Each scene shows the same named points in several views. A view is turned or mirrored, and shifted as a whole, has a little noise and may leave points out.
In the rows, zero is written as 128.

Scene 1
View 1
Q526: [ 93 158 116  94 129 119 118 141 118 143 125  74 158  94  50  92  84 142
 179 109  88  91 126 134 220 198 146 119 119]
Q421: [128 184 119 103  89 119 124 158 138 102 133  99 153  76 125 107  99 128
 138 112 128  98 125 106 158 130 134 101 116]
Q219: [117 146 143 134 126 109 157 177 121  97 130  46 142  57  97 105  44 132
 143 139 115  81 108 106 156 152 129  91 131]
Q363: [141 175 108 114  86  99 100 174  75  83 165 158 119 100 184 137  98 117
 113 103 168 108 132 166 136  97 127  89 127]
Q339: [137 178 124 121 105 134 137 180 138  97 137  74 170  57 111 121  94 152
 135 139 130  72 112  97 134 107 137 109 124]
Q980: [116 185 126  86  73 106 134 134 177  91 116  84 143  80 132  76  87 107
 139  92 112 125 143  75 168 154 117  86 109]
Q410: [117 144 129 136 118 109 138 177  92  90 138 112 128  85 142 124  72 124
 131 114 129 100 111 144 126 120 113  96 129]
Q137: [116 200 108  82 103 154 119 144 157 140 118 100 188  84  61  96 132 154
 170 104 100  81 127 108 185 146 153 135 108]
Q402: [116 165 124 107 113 112 128 160 109 108 139  93 143  81 114 110  83 128
 147 118 122  95 123 127 170 144 135 102 126]
Q446: [ 96 139 111 117 117  94 116 160  61 107 144 149 109 116 145 118  70 104
 142  86 129 120 128 191 160 149 104  95 129]
Q779: [105 182 121  93  91 141 140 138 175 111 107 104 165  86 104  85 111 125
 153  87  95 110 130  94 150 139 113 119 101]
Q724: [109 146 127 128 133 126 140 171  96 108 130  93 149  83  99 116  74 133
 151 117 112  88 113 141 152 141 119 111 125]
Q319: [154 177 134 118  97 105 132 182 130  77 151  53 148  43 134 118  82 140
 122 149 153  76 116  82 145 120 146  82 134]
Q745: [117 174 107 104 112 122 108 161  90 120 148 122 144  99 110 122  99 132
 152 106 129  92 121 160 168 139 136 115 127]
Q783: [140 150 124 137 114  92 121 199  61  79 163 112 121  74 164 144  68 134
 116 136 166  88 110 156 128 102 129  83 140]
Q43: [120 183 116 106 113 157 138 161 152 122 126  82 188  72  70 108 115 163
 159 124 105  66 108 104 152 127 144 132 116]
Q551: [118 168 116 100 105 109 117 154 114 112 134  99 138  89 109 102  89 127
 151 107 121 106 132 125 182 163 135 100 129]
Q934: [123 145 114 132 131 108 113 189  41 103 165 132 126  95 136 143  75 134
 134 127 153  85 112 188 149 117 129 100 138]
Q957: [108 139 124 141 128 126 136 183  75  96 133 133 134  93 129 130  74 130
 139 110 128  94 109 166 120 111 103 107 127]
Q995: [113 150 150 118  98 101 164 160 163  78 113  47 135  59 129  84  51 111
 133 117 110 113 123  68 145 148 108  77 121]
Q919: [ 88 145 113 109  97 104 130 142 106 104 120 153 116 121 141  93  78  94
 148  64 108 141 138 162 159 161  86 100 114]
View 2
Q779: [119 122  99 114 146 167 169  85 110 124 167 118 127 119 103 144 111 181
 133 150 111 145 155 146 197 116 114 156 152]
Q446: [111 138 104 157 168 186 110 124  84 149 142 172 126  94 130 155 152 177
 181 123 221  89 136 112 123 116 101 102 154]
Q957: [115 179 103 175 143 170 133  82 103 147 157 154 135  99 101 125 160 166
 161 140 225 106 131 116 145 129 110 118 144]
Q745: [ 95 132  87 146 152 174 120 101 119 158 156 152 114 119  89 140 159 168
 161 149 180 124 151 141 142 116  99 110 125]
Q783: [106 176  90 176 154 109  99  98 120 138 159 153 151 110  99 112 177 143
 178 135 230  94  88 121 138 147 129  85 114]
Q319: [105 150  69 143 133  91 126  93 152 113 178 114 155 148 107 116 163 136
 149 151 157 134 102 145 189 153 149  99 115]
Q137: [ 83 110  73 113 140 184 165  80 141 156 169 116 106 146  77 148 140 166
 123 169 107 167 186 169 182 104  98 137 131]
Q421: [106 128  90 126 150 136 139  96 123 130 168 130 134 128  99 137 143 163
 155 150 144 126 129 145 175 128 122 123 128]
Q363: [113 142 120 154 180 120  86 111  85 150 165 165 125  85  64 132 154 164
 188 134 200  91  83 131 125 134 113 101 107]
Q724: [103 150  75 159 127 173 142  82 130 140 152 136 136 127 121 131 161 155
 146 144 191 129 157 126 165 130 115 114 152]
Q43: [ 96 144  70 137 125 166 172  62 152 145 175 112 126 144  79 119 152 155
 121 171 130 162 172 154 195 118 114 136 134]
Q919: [127 121 124 133 169 192 128 126  68 136 141 164 128  88 137 169 123 188
 175 120 178 102 143 112 149 108 103 133 168]
Q219: [114 159  68 156 120 149 158  82 144 112 157 123 154 137 145 125 155 149
 139 148 184 131 141 116 192 132 135 119 161]
Q526: [ 73  99  48 126 138 210 147 110 151 148 149 136 119 159 149 163 157 170
 137 147 152 155 214 137 171  93  99 106 162]
Q410: [120 165  94 162 143 147 126  90 109 130 157 145 150 109 121 125 151 158
 163 140 208 105 116 119 160 136 119 115 146]
Q339: [105 156  73 146 127 119 145  70 147 129 178 115 140 138  87 111 156 147
 138 161 156 140 124 147 189 136 133 118 122]
Q402: [ 98 133  79 141 143 153 132 105 134 137 161 137 136 131 117 139 156 156
 154 142 168 130 143 136 163 125 118 109 140]
Q934: [ 97 165  84 185 150 159  98  94 118 155 151 165 127 109  99 124 183 155
 174 139 246  99 127 123 121 127 104  86 125]
View 3
Q446: [155 157 114 169 146 158 145 143 143 175 106 134 126 143 179 140 139 142
 222 156 126  81  86 126 130  74 118 160 133]
Q779: [121 149 144 121 141  84 127 151 151 132 121 191 127 125  80 172 171 217
 132 140 111 104  99 120 140 115 121 180 136]
Q995: [110 167 166 173 104 109 121 144 130 155  71 123 165 115  59 167 192 177
 128 119 107 115 101 129 167 117 112 180 114]
Q410: [131 154 135 184 125 140 137 153 145 143  81 127 142 134 129 144 137 163
 186 120  93 101  85 123 129  84 118 169 152]
Q219: [133 158 164 160 101 127  90 160 156 134  68 105 183 103  94 146 179 175
 164 118  91 124  76 132 166 111 142 164 141]
Q363: [107 169 127 192 154 136 164 152 135 136  99 141 103 164 170 137  79 149
 199 111 115 108  88 153 107  55  79 157 160]
Q339: [106 158 159 161 125  99 108 172 161  97  79 139 149 118  92 150 138 203
 146  95  75 132  79 137 134 100 123 164 174]
Q980: [104 162 166 141 133  89 129 147 135 153 109 163 123 130  75 173 177 192
 123 134 138 110 115 146 159 112  95 172  99]
Q724: [151 152 139 150 120 144  97 162 165 136  90 125 160 112 143 135 161 170
 201 143  99 112  70 122 143  97 151 154 154]
Q526: [163 146 158  80 140 130  62 159 181 137 123 156 157 101 147 152 200 201
 171 178 129 115  82 137 172 120 164 149 111]
Q551: [130 160 151 124 144 121 114 148 153 154 120 160 130 128 136 155 171 181
 165 160 136 101  97 142 151  98 119 154 113]
Q421: [112 157 157 144 137 103 118 159 155 120 107 157 129 129 115 156 145 190
 149 122 107 123  88 143 137  96 108 157 144]
Q957: [142 145 111 180 129 144 138 152 148 140  86 139 137 132 144 139 130 164
 209 123  86  93  74 107 122  80 128 172 176]
Q783: [110 165 137 206 125 148 140 159 144 127  66  95 143 137 154 128  97 143
 203  99  90 118  80 146 128  63 106 150 173]
Q919: [146 149 112 154 145 135 158 129 135 187 125 171 116 146 144 156 162 155
 188 167 136  65 102 116 138  92 105 177 113]
Q137: [132 143 159  77 158  91  78 171 187  96 133 194 123 107 118 162 164 237
 136 143 110 125  80 131 138 115 142 159 145]
Q934: [146 154 123 176 136 158 126 165 163 136  84 119 140 136 182 125 108 149
 231 126  97 106  70 138 120  66 130 148 174]
View 4
Q995: [ 89 248 145 142 142 195  75  91 135  54 144 145  95  97 134 111 150 120
 144 170 142 152 162 117 167 160 144  90  71]
Q934: [109 179 141  88 204 110 136  96 104 120 108 155 117 139 135 119  79  86
 149 159 163 165  81  97 153  95 133 104 144]
Q339: [ 97 194 146 129 172 169  81  75 160 109 140 149 132 116 168 136  96 122
 140 167 132 107 144 104 193 145 139 100 103]
Q363: [110 192  87 103 149 148 122  90 116 133 101 157 108 157 158  88  83  85
 167 140 165 138  89 106 151  80 143 146 150]
Q980: [116 245 116 146 117 190  94  91 163  80 163 140 101 120 143  97 156 116
 133 151 126 120 158 133 136 140 120 131  64]
Q551: [123 211 138 115 162 135 124 100 150  93 164 145 119 125 139 109 129 100
 137 156 132 133 123 120 125 132 115 124  84]
Q219: [ 93 211 173 124 189 144  89  98 133  64 154 156 112 105 129 131 123 112
 137 179 143 158 147 103 176 162 136  72  80]
Q526: [133 207 181 104 187 107 142 109 168  84 200 137 136 114 110 136 151 101
 103 167 109 128 132 128 108 160  88 109  57]
Q421: [119 197 129 113 157 148 115  90 148 115 147 147 126 135 157 117 111 103
 136 148 136 115 123 118 147 121 119 127 105]
Q919: [134 241 106 109 147 155 140 100 116 111 115 139  87 125  94  99 162  90
 131 143 124 158 110 130  96  80 114 135  92]
Q779: [121 235 121 144 131 207  89  78 173 111 137 131 112 103 132 132 171 135
 116 152  94  93 162 129 149 119 122 118  68]
Q410: [105 207 130 110 175 153 113  89 115  98 105 154 102 120 128 119 117  99
 146 157 148 158 116 106 158 107 139 100 114]
Q745: [129 191 134 103 177 124 134  98 139 123 143 147 125 138 137 121 112  95
 126 152 130 128 107 115 134 109 110 127 109]
Q319: [ 90 202 141 128 153 170  75  88 148  78 151 161 125 123 182 110  81 116
 157 165 157 124 141 106 197 162 147 106 101]
Q446: [125 214 118  93 173 123 153 109  96 109 113 149  96 132 100  98 126  81
 141 146 146 176  88 112 108  79 122 122 122]
Q402: [113 208 147 114 167 136 110  97 145  98 155 144 123 126 142 118 119 104
 134 160 133 135 126 117 145 131 119 109  94]
Q43: [122 186 164 124 187 154 101  78 188 124 157 141 154 109 154 159 119 134
 108 167 103  82 147 114 168 146 114  99  79]
Q957: [107 191 134 102 195 145 124  83 110 123  95 151 107 116 116 135 113 104
 141 161 137 158  97 103 163  88 135  96 126]
Q783: [ 93 186 124 102 177 136 109  91 102 106 106 160 105 140 158 105  71  92
 172 159 178 167  99  95 178 108 155 108 146]
Q724: [116 195 157 108 197 132 119  92 134 100 136 146 119 109 120 140 124 109
 126 166 130 146 123 110 155 121 125  89  95]
Q137: [139 190 155 124 168 142 119  81 207 130 180 135 157 121 151 147 133 125
  96 155  91  71 147 127 135 141  95 122  70]
View 5
Q995: [134 168 141 119 143 170 195 181 126 187 164 146 149 190 109 156 156 129
 102 115 116 124 137 158 103 134 151 148 146]
Q957: [102 172 100 133 110 135 169 116 135 149 156 105 139 150 128 114  95 121
  38 135 130 148 100 151  81  98  67 147 123]
Q551: [ 89 173 125 148 134 136 164 160 142 156 118 140 139 133  99 145 112 130
  90 149 139 137 114 143 132 110 125 170 133]
Q43: [118 147 127 157  63 152 121 151 136 177 127 126 153 150  68 149 120 138
 101 186 137 153 124 190 120 117 147 117 117]
Q446: [ 75 190 102 144 158 108 192 128 143 138 132 114 137 135 143 118  95 124
  39 116 142 143  93 121 114  95  67 194 130]
Q402: [100 169 119 130 118 142 171 152 134 161 135 127 141 142 105 133 104 126
  74 143 130 136 102 156  99 103 101 152 130]
Q319: [107 159 146  96 113 189 185 188 131 170 145 154 134 138  89 142 106 133
 116 153 108 122 102 182  61 114 125 125 155]
Q919: [ 87 187  98 159 157 100 193 127 131 132 135 112 127 163 153 139 127 117
  50 125 140 130 108 127 156 100 110 192  99]
Q724: [113 165 114 145 112 143 150 141 132 173 142 119 157 147  98 131 111 129
  64 140 136 160 118 151 103 113  93 149 140]
Q745: [ 78 171 113 145 111 125 154 140 146 143 116 126 136 117 102 134  88 129
  70 161 144 146  96 151 117  98  96 165 119]
Q526: [107 158 136 179 123 135 120 155 152 186 102 139 173 118  61 139 102 143
  88 145 157 176 139 129 145 128 113 179 164]
Q363: [ 57 186 103  97 129 130 205 142 135 103 138 120 104 124 146 124  78 126
  62 152 118 110  53 164  77  76  75 156 100]
Q219: [132 160 134 126 128 173 165 173 136 198 147 142 164 155  84 134 128 136
  89 124 127 149 136 151  89 130 113 140 165]
Q421: [ 96 169 126 128 112 152 169 161 132 149 129 135 129 146 103 152 116 132
 104 162 128 123 103 173 116 108 135 144 113]
Q339: [114 156 128 113  83 175 156 163 133 167 148 135 140 146  89 144 105 133
 101 167 117 135 112 194  77 109 129 111 131]
Q980: [102 177 136 134 139 148 192 181 128 151 135 147 127 172 111 172 152 129
 117 146 119 105 125 161 149 116 182 157 111]

In a view up to two points have been moved. Name them for each view, in the order of its rows, or write none.
view 1 -> none
view 2 -> Q219
view 3 -> Q724, Q551
view 4 -> Q421, Q779
view 5 -> Q402, Q526

Scene 2
View 1
Q215: [132 113 149 125  96 161 107 201 126 105  76 162  94 125 132 106 157 123
 122 142 201  91 128 112 102 126 107 123 115]
Q667: [136 121 135 122 106 155  85 149 155 117 110 112  68 117 165 116 141 106
 159 123  95  94  92 165 102 124 118 148 170]
Q145: [124 111 134 103 122 160 117 158 126 111  88 143  70 117 151 110 147 137
 137 127 126  88 111 129 106 109 119 132 161]
Q675: [111 103 144 129 109 184 100 170 131 133  95 140 101 111 167 107 157 124
 126 115 130  98  94 102 109 101 120 119 145]
Q948: [121 115 122 118 100 182  83 159 157 111 103 127  82 137 162 127 153 108
 148 164 131  70  97 135 112 114 125 118 149]
Q258: [135 120 126  84 113 139 147 202  96 106  59 179  65 131 104 107 142 142
 114 175 202  77 158  99 103 117 116 125 130]
Q494: [145 126 143 132  96 151  79 162 157 124 104 115  79 112 159 105 137  91
 144 120 107 109  98 157  96 130 105 150 149]
Q72: [ 96 108 103 109 108 214  82 147 152 120 116 120  84 140 176 144 163 118
 158 172 106  44  78 117 127  87 146  90 167]
Q432: [110  98 153 128 120 188  96 142 149 135 115 119  93  98 195 107 164 131
 138  82  80 111  66 130 108  92 125 131 178]
Q60: [138 134 120 126  92 161  87 171 148 144 105 118  77 123 137 117 129  77
 135 152  92  98 105 132  86 115 112 136 149]
Q10: [121 121 127 105  99 173 103 188 125 111  88 150  85 138 132 120 154 113
 133 178 181  66 125 104 103 113 118 113 128]
Q218: [127 125 112 108 114 167 103 149 145 122 110 121  56 124 153 125 137 112
 151 156  86  72 100 135 104 104 130 126 175]
Q649: [116 105 144 115 100 176  86 174 143  86  91 151  89 137 158 121 166 129
 145 150 202  59 115 129 118 126 119 116 130]
Q723: [ 93  89 145 108 133 187 103 142 145  80 104 147  79 128 190 122 180 175
 154 116 158  57  92 148 129 106 141 116 167]
Q314: [121 105 157 148  79 189  67 186 153 110  96 143 123 133 162 115 165 107
 133 134 192  87 100 110 109 122 105 116 112]
Q851: [143 124 146 124  89 143  99 203 130 114  77 155  88 124 122 104 142 107
 121 147 197  99 139 118  94 133  97 132 111]
Q69: [102 105 117 109 112 198  85 137 157 108 120 119  77 132 180 137 161 125
 164 155 102  50  78 140 124  98 145 106 171]
Q286: [103 108 132 110 125 193 105 146 138 133 106 128  84 112 177 121 159 132
 142 122  88  87  76 115 113  85 134 113 175]
Q279: [154 130 133  95 117 117 149 197  96 130  63 166  53 110 106  88 126 124
 111 138 154 120 154 113  88 122 103 142 138]
View 2
Q218: [114 119 143 125 108 111 127 148  92  92 191 128 151 156 128 150 129 147
 148  98 128 199 143 108 107 155 142  94 137]
Q72: [ 94 115 147 123  87 114 115 195  89  80 194 109 171 176 115 133 103 165
 117  54 113 175 114 111 106 148 151 113 115]
Q10: [169 124 125 152  88 110 114 122  85  90 128 110 165 138 128 108 141 194
 105  79 141 199 140 139 120 124 144 101  94]
Q675: [122 120 134 127 112 113 119 150  87  98 158 115 170 128 142 107 118 135
 125 109 154 165 127 153 119 151 145 137  80]
Q432: [ 76 118 149 109 126 123 145 175  96 102 198 123 174 136 161 119 102  97
 143 127 140 159 124 146 105 162 145 141  93]
Q145: [125 116 133 138  96 121 144 124  85  86 153 129 168 133 146 122 138 137
 124 115 138 192 147 135 119 158 139 110 121]
Q851: [180 133 125 162 112 109 121  92  86 107 112 107 152 120 142 108 161 178
 125 119 154 208 148 150 113 112 143 105  71]
Q279: [189 117 127 139 121 120 116  57  84  91 118 133 137  94 141 115 162 144
 134 142 168 222 165 147 141 158 127 101 130]
Q494: [113 140 139 139 140 113 135 143  95 124 178 115 146 139 155 141 137 131
 166 142 138 194 143 125  95 124 139 110  80]
Q286: [ 89 112 147 113 107 124 129 170  90  85 191 124 174 143 140 121 104 122
 125  97 137 167 126 136 113 175 141 133 120]
Q649: [145 124 126 170  72 108 152 137  85  93 127 109 190 149 156 109 137 182
  95  87 123 189 143 145 105 121 147 109  76]
Q215: [175 128 125 159  96 109 126 108  81 101 112 110 169 122 147  96 149 172
 107 106 150 195 147 160 120 125 144 117  69]
Q723: [ 97 109 134 159  58 115 182 169  83  86 149 125 217 159 166 121 122 142
  89  95 112 173 143 149 107 161 144 118 103]
Q69: [ 88 118 142 131  88 114 139 188  88  84 190 118 179 177 133 140 114 154
 118  70 111 178 126 114  97 150 149 108 118]
Q667: [113 134 139 138 126 117 145 143  94 112 171 123 156 145 152 134 134 138
 148 128 135 195 144 129  96 134 146 109  87]
Q60: [128 137 143 122 142 114 101 135  93 109 185 116 126 139 123 141 131 150
 167 116 139 199 135 112 101 129 144  98 106]
Q948: [120 126 135 145 102 114 125 152  89 102 170 111 161 164 132 137 128 169
 130  89 123 194 132 115 101 123 147 103  92]
Q314: [136 147 130 155 121 108 118 157  90 124 143  90 162 141 151  99 128 180
 124 104 146 165 122 157  95  83 158 129   9]
View 3
Q69: [119  48 106 116 174 132 139 114 102 168 117 103 106  89 158 157 166 162
 108  70 180 101 133 145 136 129  90 112 114]
Q667: [112  91 112 131 177 115 128 127  69 138 162 102 129 114 150 124 141 169
 130  96 175 140 117 146 116 132 124  99 146]
Q948: [120  74 114 123 162 118 123 118  90 150 130 102 125 113 149 159 152 170
 133  92 188 136 131 156 111 137  99 117 127]
Q851: [107 124 144 121 140 108 118 101  64 140 140 105 181 147 134 136 134 201
 175 131 180 172 158 162  70 151 122 121 146]
Q72: [122  46 105 127 165 133 131 116 120 166 115 101 109  87 150 185 170 155
 106  66 191 102 153 151 140 126  91 121 104]
Q60: [136  87 115 141 178 108 115 139  87 137 163 106 144 130 145 161 154 149
 149  99 193 161 112 134 125 123 134 130 151]
Q279: [115 147 126 129 166 105 146 120  56 154 160 135 206 167 135 133 139 204
 168 140 174 144 171 117  96 134 171 142 176]
Q723: [ 83  69 115 100 162 138 159  97  76 171 112  99 116  90 150 102 141 203
 103  79 151  83 163 155 109 146  94  89 115]
Q215: [ 91 119 142 123 135 111 130  99  69 141 130 102 177 133 130 132 136 203
 161 124 176 156 175 164  72 152 117 118 134]
Q494: [116  94 113 137 178 105 117 140  68 129 172  95 125 120 151 123 143 160
 144  98 177 154  98 149 115 133 133 102 149]
Q675: [101  99 129 140 159 119 138 120  85 141 158  85 152  97 131 139 154 168
 120  80 168 138 173 161 108 130 138 103 117]
Q145: [106  99 120 122 173 122 152 115  73 162 141 114 149 121 147 126 146 189
 129 104 168 115 154 135 114 135 135 117 143]
Q258: [105 134 131 112 142 114 150  88  69 175 111 137 210 159 133 147 141 224
 167 149 180 128 201 133  82 148 129 149 155]
Q286: [103  85 120 132 176 126 152 120  79 147 161  87 131  89 140 127 156 162
  98  65 162 112 159 150 128 127 136  97 113]
Q432: [100  84 116 145 188 125 149 138  78 138 184  77 112  81 144 114 156 145
  88  56 155 120 145 153 136 116 146  83 116]
Q649: [ 92  92 136 102 139 127 131  90  76 160 108  95 143 114 142 135 138 205
 149 106 178 129 163 172  81 160  83 108 124]
View 4
Q948: [141 136 140 104 139 104 109 137 131 118 120 135 130 134 138 106  85 144
 131 131 139 110 148 128 156 102 123 131  72]
Q60: [187 117 139 109 142 106 127 163 111  92 103 154 103 134 134 134 120 175
 125  92 121 117 123 144 128 125 148 131  75]
Q218: [151 152 137 110 146  95 123 158 145 107 127 136 119 129 134 109  89 147
 146 106 132 111 143 127 154  96 121 135  68]
Q667: [161 120 136 104 128 101 121 148 113 103 118 124 115 128 123 113 105 167
 117 120 129 121 143 127 118 125 138 121  64]
Q72: [126 168 135  89 147  90  87 146 154 103 122 142 118 146 154  94  64 129
 115 142 183 110 165 114 166  65 133 151  64]
Q494: [170 114 135 110 128  91 121 155 108  88 113 135  99 133 117 122 118 174
 107  99 125 116 127 127 114 125 141 124  68]
Q314: [160  87 128 106 113 108  70 104  72 124  96 141 126 155 144 121  98 161
  74 166 166 109 160 132 130 134 156 136  73]
Q432: [172 115 142  77 139 106 119 190 143  83 147  93 103 142 126 106  98 164
 125 139 161 130 158 122 115  93 187 151  36]
Q649: [120 108 134 115 111 105  85  90  94 144 115 123 150 143 135 106  79 143
 101 173 153 106 166 126 143 131 123 120  73]
Q215: [156  74 137 118 112 135  94 105  77 154 100 128 158 150 136 128  91 153
 118 163 132 108 145 152 149 155 135 120  78]
Q10: [150 114 131 114 124 123  89 100  92 149 100 144 158 148 149 124  80 137
 129 154 142 100 147 148 173 131 119 129  82]
Q258: [150  94 142 129 120 150 111  96  94 179 101 127 198 148 139 135  76 139
 170 158 111  98 137 170 189 162 110 114  86]
Q675: [172  96 140  91 130 122 100 148 113 112 120 124 129 157 141 120  94 151
 124 148 159 119 154 140 144 116 173 144  56]
Q723: [108 118 137  91 112 105 101 125 129 127 152  83 144 138 114  76  67 138
 119 179 165 119 181 105 127 105 136 127  50]
Q286: [154 126 143  80 147 110 108 174 146  99 142 109 118 148 142 104  79 146
 139 141 161 126 160 124 145  83 167 155  48]
Q145: [151 113 139 110 129 120 126 145 123 123 130 112 148 136 122 111  86 151
 150 137 132 117 145 135 146 126 136 127  63]
Q279: [180  83 139 128 132 151 142 133  96 152 105 128 172 142 122 147 102 159
 184 122  86 109 111 179 171 171 127 108  78]
View 5
Q215: [172 107 119  86 122 112 160 164  76  88 163  99  91  94 140 130 173 128
 116 112 176  84 148 173 123 133 164 122 121]
Q432: [119  99 126  96 107 153  76 166 152 117 123  96 126 133 143  84 158 168
 107 129 137 132 153 106  90  79 123 137  88]
Q675: [135 111 120  91 122 147 111 159 113  96 141 102 126 117 140 105 181 147
 113 116 158 111 152 133 109 108 146 139  94]
Q69: [149 128 106 122 133 141  42 183  89 148 122  90 137 130 140 104 128 125
 146  96 123 125 143 132 109  92 125 141 114]
Q948: [152 118 115 120 119 126  86 164  76 129 144 103 119 125 150 107 135 127
 133  99 133 112 145 143 112 126 144 140 128]
Q851: [171  93 131  92 108 102 177 163  83  90 166  98  69  89 153 124 156 131
 112 120 181  81 143 174 113 157 156 109 135]
Q667: [141  98 129 109  96 128 111 156 116 122 142 101  95 123 164  93 126 144
 116 118 142 113 144 130  98 122 137 129 125]
Q286: [135 112 111 103 127 153  74 175 131 124 122  99 133 133 139  98 161 139
 132 107 139 126 145 119 101  89 116 144  85]
Q10: [180 124 108 105 138 122 134 170  64 104 153 105 112 112 145 131 162 104
 142  92 159  87 142 168 126 144 149 133 115]
Q145: [163 107 118 102 124 134 124 179 124 113 132  96  98 116 141 112 144 130
 133 107 159 100 140 146 104 117 107 126 103]
Q258: [205 112 111  88 146 119 186 184  86  88 152 103  82  90 132 156 173  94
 150  82 191  66 133 188 124 157 118 122 105]
Q494: [133  96 139 114  84 130 118 148 124 122 151 110  90 126 173  80 119 147
 109 119 141 118 141 123  97 136 140 135 126]
Q314: [142 116 120  96 116 110 110 153  59  93 165  95 114  98 147 110 171 153
 101 126 154 101 159 161 121 122 201 125 127]
Q279: [184  92 129  89 116 132 210 159 139  81 152 118  71 111 161 131 160 105
 135  97 188  74 129 162 112 170 102 135 104]
Q72: [146 141 100 124 143 150  38 173  77 138 119  96 156 134 138 110 148 112
 149  90 119 125 144 134 118  95 134 155 105]
Q60: [142 109 125 124 101 148 117 131 115 118 149 124 105 140 179  94 134 113
 131  97 135 115 132 122 111 156 136 158 113]
Q218: [149 109 124 120 111 151 111 158 131 128 135 114 108 142 161  97 132 116
 136  95 138 117 133 126 102 127 104 150 104]
Q649: [176 118 105  99 130 103 106 187  53 118 149  85 102  87 128 127 151 129
 127 112 159  94 154 167 120 114 161 109 133]

In a view up to two points have been moved. Name them for each view, in the order of its rows, or write none.
view 1 -> Q667
view 2 -> Q314
view 3 -> Q286
view 4 -> Q948, Q60
view 5 -> Q851, Q218
